Each scene shows the same named points in several views. A view is turned or mirrored, shifted and resized as a whole, has a little noise and may leave points out.

Scene 1
View 1
k_720: [-27  18   1 -16   6 -14  -5  -8  -1  -4  -1  -1  -6   6  -5 -19   5 -11
   7 -13 -20  -1 -22  -8  17]
k_456: [-22  11   0 -20   5 -15  -1  -1  -4  -8  -5   6  -5   0  -9 -15   6  -8
   1  -9 -19  -4 -21  -4  13]
k_331: [-19  17  10 -17  17  -8 -10   6  -5  -8   9   8  -5  -8   6 -31  14  -9
  -1  -9 -24  -6  -5  -2  10]
k_526: [-16   8   4 -10  18  -6 -16  38 -10 -22  14  35  15 -24  11 -32  33  -2
 -25 -10 -16 -14  -3  23  -5]
k_562: [ -6  28  -4 -23  25 -20 -11  27 -25   7  14  44  20  -9   0 -52  41  10
   3  -5   8 -39 -29  27  -2]
k_717: [-16  26   3 -18  17 -14 -17  13 -12  -1  20  26  12  -7   5 -53  31  -1
  -1 -13  -8 -21 -22  17   3]
k_410: [-21  14   7  -8  20  -9 -13  18  -7  -9  -2  15   4  -5   6 -14  15  -5
   2  -5 -18 -16  -7  -3   6]
k_502: [-22  12  10 -11  23 -13   3  -1  -9   3 -24  -3 -12  11  -5  16  -6  -7
  25   5 -21 -18  -7 -31  17]
k_198: [-19  31   6 -12  24 -16 -19  12 -10   4  13  21  12  -4   8 -43  28  -2
   8  -9  -8 -24 -18   6   6]
k_138: [-12  15  17 -14  30  -8  -6  14 -13  -2  -4   9  -4  -5   8 -16  12  -2
  12   3 -20 -24   3 -11   6]
k_593: [-24  10  -3 -17   6 -16   4  -2  -5  -5 -14   5  -5   7 -13  -3   3  -8
   6  -7 -17  -7 -27  -8  15]
k_154: [-28  22  -3  -9  11 -15 -19  13  -4  -7   5  20  13  -3   1 -26  23  -7
  -1 -13 -10 -13 -27   8   7]
k_270: [-10  14  16 -28  21  -8   5 -12  -8  -1   0  -7 -23  -1   1 -23  -1  -8
  12  -3 -27 -10   1 -19  16]
k_15: [-19   6  14  -9  23  -5  -6  19  -7 -15 -11   7  -6 -10   8   3   5  -7
   1   1 -26 -13  10 -14   6]
k_49: [-16   0  -2 -22   9 -12   5  18 -11 -19  -3  20  -3 -13  -8 -12  13  -5
 -14  -7 -20  -9  -9   7   4]
k_378: [-22  -6  -3 -21   1 -13  11   3  -4 -19 -20   5 -12  -3 -16  12  -2  -8
  -7  -6 -25   1 -14 -11  13]
k_32: [-20  26   3 -15  21 -18 -12   4 -12   7   1  12   2   4  -1 -26  16  -3
  16  -4 -10 -23 -22  -4  10]
View 2
k_198: [ -1 -22   9  17  -2  -4 -18  11  10 -13 -29  15   1   1   0   7 -25  16
 -11 -42  23 -15 -17 -17  46]
k_717: [ -6 -17  -8  31   0  -6 -17  -3   5 -13 -36  11   4  -1   3  14 -34  15
  -6 -43  16 -15 -24 -11  44]
k_456: [ -4  -1  15  10  -7 -28  22   6  15  36  -1  12   0 -10   9  11 -27  11
  -8 -28  24 -17   6 -28  11]
k_410: [ -9 -10  19  -6   8 -17   7  13  17   7  -6   8   7   4   6   7 -19   1
   3 -30  27 -13  12  -7  25]
k_502: [ 12 -12  51 -29  -9 -34  24  39  19  38  26  21 -18 -10   3  -7  -1   5
 -11 -19  45  -7  29 -39   8]
k_526: [-28  -4 -13  13  18 -11  -4  -7  -3 -14 -24  -3  12  11   8  14 -22  -7
  15 -35   1 -14  -5  14  34]
k_154: [-19 -14  14  12  -5 -11  -3   5  19  11 -20   4  15  -4  14   8 -32   9
 -10 -30  11 -19 -13 -21  33]
k_378: [-15  11  19  -7  -3 -41  44   6  13  56  18   2  -4 -10  14   8 -17  -6
   1 -18  17 -14  26 -23 -10]
k_720: [  6  -3  22  15 -11 -26  20  12  26  39  -3  11   3 -14   6  14 -33  21
 -16 -31  37 -22   6 -34  15]
k_15: [ -5  -5  26 -22  13 -28  22  21  14  14   7   8  -2   5   3   6  -5  -4
  15 -29  41 -14  34   0  14]
k_49: [-21   8   0   7   7 -29  21  -3  -4  18  -2   2  -1   1  10  12 -18  -8
  10 -27   8 -10  11  -6   8]
k_32: [  9 -22  29   0  -8 -10  -7  26  17   3 -10  19  -4  -5   0   2 -19  17
 -16 -34  38 -12  -4 -31  38]
k_138: [  9 -10  16  -4   6 -23  10  20   7  -1  -8  17  -7   1  -4  10 -14   4
   7 -38  45  -9  17  -5  23]
k_270: [ 36  -1  17   8  -3 -37  28  21   9  26   3  26 -22 -10  -7  16 -18  19
   0 -41  60 -10  26 -21   7]
k_331: [  6  -5  11   4   6 -24  14  13  13   8 -10  14  -3   2   0  15 -20   8
   8 -38  38 -14  14  -7  22]
View 3
k_154: [ 15  -4   3 -33  20   0   0  12   7  -8   6   2 -24  22  14 -22  21  -3
   0  34   2 -30  -7  20  12]
k_331: [ 10   4   6 -48  38  -5  10   1   4  -6   8   1 -11  16 -11 -29   6  -8
   8  14  10 -48  -4  -8  26]
k_593: [ 31  21 -11 -41  -9 -41  24  16  10  22  31 -15   6   4  -4 -25   5  -7
 -23  20 -29 -54 -20   3  33]
k_562: [ 41  13   0  -2  29  43 -18  -8  -9 -18   6  16 -30  34   6 -22  49 -21
  11  37  13 -17  21  40 -38]
k_456: [ 21  10  -1 -42  12 -23  16  12   7  11  22  -8  -5  16  -8 -30   8  -8
  -6  20 -12 -49 -19   4  28]
k_378: [ 32  19  -8 -31  -4 -61  41   8  10  23  18 -19   7  10  -8 -44  -2  -9
 -13  13 -12 -42 -29 -15  41]
k_138: [ 19  17   5 -39  34  -7  14 -15   4  -6  10  -1   0  -1  -3 -25   8 -11
   1   5  13 -43  11 -22  21]
k_270: [ 20  23   3 -60  32  -8  18  -4   4  13  33  -5  11  -6 -30 -24  -4 -18
   1  -8  -9 -74   3 -27  33]
k_49: [ 32  11  -7 -19  15 -30  25  -1  -1   6   3  -6  -8  29  -9 -50  13 -15
  10  22  13 -28 -19  -7  18]
k_720: [ 10   4   2 -56  16 -17   9  18  11  10  25  -8  -7   9  -5 -21   3  -5
  -9  19 -17 -59 -14   7  33]
k_526: [ 19  -4   8 -13  40  -1   9 -13  -2 -24 -27   6 -29  42   5 -48  22 -11
  26  28  47  -3  -3  -1   4]
k_15: [ 20  15   2 -34  24 -34  27 -21   8  -6   4  -6  10  -5   7 -33   0  -4
  -6   5  16 -35   5 -36  35]
k_198: [ 14   1   7 -36  36  27 -10   1   2 -15   9  10 -23  15   8 -13  27  -9
   3  28  10 -40  14  17  -2]
View 4
k_331: [ -5   2  40   3  -7  -1  17  23  -4  19   5   4 -15 -15  -1  12 -42 -39
  10   8 -13 -13  14  -6   1]
k_502: [  2 -23  11  15 -36  28  15  -9 -16  15 -33 -20  -7 -24  -7  10 -25 -34
  -6  15  -3  34 -21 -13  15]
k_593: [-11  -4  15  10 -19  13   9  -9  -5  17 -10   2  -1 -28 -11   3 -58 -27
   0  -8 -17  23  -5  -7  14]
k_270: [  8   0  29  12 -13  15  24  15 -16  29 -21 -12  -9 -20 -18  19 -44 -67
  16  23  -1   3  -5  -5  13]
k_378: [ -5 -17   4   5 -14  28   9 -22 -26  25   0  16 -10 -25 -12  -9 -69 -32
  -5   5  -8  27  15  -4  15]
k_717: [-25  21  52  -4   3 -27  20  39  28  -6  13  16 -16 -23   6  22 -37 -27
  22 -13 -41 -25   8  -6  -3]
k_720: [ -5   4  29  13 -12   2   8   9   1  25  -6 -12   6 -17 -14   9 -57 -30
   1 -10 -11   8   0  -7  10]
k_562: [-48  22  45 -16  -1 -28  25  35  41 -41   6  34 -29 -35  16  26 -21 -22
  28 -14 -64 -16  -2  -9   3]
k_410: [-13  -8  33  -1 -15   2  19  14  -2   7   4   7 -23 -18   7   8 -27 -20
   3   6 -20  -5  10 -12  -1]
k_49: [-18  -3  20  -5  -6   9  17  -4 -10   8  13  34 -25 -25   1   0 -54 -30
   9   7 -24   1  25  -3   5]
k_138: [ -3  -7  34   1 -14   6  25  20  -9  12  -7   1 -24 -19   3  15 -20 -41
  10  20 -13  -5   5  -8   2]
k_198: [-25  12  49   0 -10 -19  21  39  25  -8   0   4 -16 -20   7  23 -23 -23
  16  -9 -36 -17  -3 -12  -1]
k_526: [-27  -1  43 -16   3 -12  22  26   1  -6  35  43 -40 -18  21   4 -29 -12
  13   8 -36 -31  42  -6 -13]
k_32: [-15   2  37   8 -19  -6  17  28  15   0 -17 -12 -10 -20   0  23 -20 -25
   9  -3 -23   3 -15 -13   4]
k_154: [-23   6  36   1 -10 -12   9  17  17   1  13   9  -9 -21   5   9 -42  -6
   6 -20 -32  -5   9 -12   0]
k_15: [  0 -24  23   0 -20  20  21   5 -25  18  -2   5 -28 -16   5   5 -21 -29
   0  27  -7   4  15  -8   1]
View 5
k_502: [  7  12  12   7  12 -30  -1  19  -9  -7 -21 -36  14  -8 -28  12 -31  15
  12  -7 -10 -20   1   8 -11]
k_456: [ 18  20  15   6   9   7 -10   3 -12  -8 -13  -5  -2   1  -3   8 -18  -1
   9  -4 -11   8  -2   3  -1]
k_15: [ -1  20   6   0  26  -5  -6  11   4  13 -23 -18  -3 -20   2   8 -31  11
   2  -5   8 -15 -13   9  -4]
k_593: [ 20  14  16   9   6  -4  -6   3 -15 -10  -8 -18  10  -2 -10  14 -20  -1
  12  -3 -13   9   2   3   2]
k_138: [  5  24   2  -6  24  -1 -13  10   5   5 -16   5  -3  -9  -3  -5 -28  10
   2  -6   1 -12 -13   4 -15]
k_331: [ 12  29   4  -1  23  14 -15   6   1  -3 -20  11 -14  -1   7  -3 -24   2
   5  -6  -5   1  -8   4 -12]
k_717: [ 15  33 -14 -18  19  21 -11  -3   9 -11   8  42  -5   8  13 -11 -17 -11
   2  -6   1  20  -7  -4 -20]
k_562: [ 14  27 -27 -33  13  17 -14 -14  13  -3  37  50  26   3   6 -19 -18 -12
  -4  -6  12  25 -14  -6 -23]
k_410: [  6  23  -5  -9  22   0  -7   6   3   1  -8  -2  -6 -10   7   7 -26  -2
   3  -4   6   3  -9   5  -8]
k_198: [ 12  31 -16 -21  20   6  -8   5   9 -14   7  32  -1   8   5  -9 -23  -6
   4  -8   1  10  -6  -3 -28]
k_378: [ 15  13  25  18   7   3 -11   1 -19   7 -21 -34   5 -14  -2  22 -20   2
   8   1  -8   5  -3   9  17]
k_270: [ 17  22  21  11  15   6 -22  13  -9  -4 -30   2  -6   6 -17  -7 -22  10
   8  -4 -18 -15  -7   4 -13]
k_32: [ 11  24  -8 -14  17 -11  -3  12   0 -17  -2  13   3   6 -11  -4 -26   3
   7 -10  -6  -1  -1  -2 -28]
k_526: [  4  33 -16 -21  29  30 -12 -10  14  17   4  25 -11 -17  38   1 -24 -10
  -8  -2  23  19 -18   5  -1]
k_49: [  8  19   7   0  16  20 -13  -9  -1  20 -10  -8   0 -21  17  11 -23  -2
  -1   1   9  12 -15   9  13]

In a view up to two points have been moved. Name them for each view, in the order of its rows, or write -.
view 1 | k_138, k_32
view 2 | k_526, k_331
view 3 | k_593
view 4 | -
view 5 | k_270, k_49
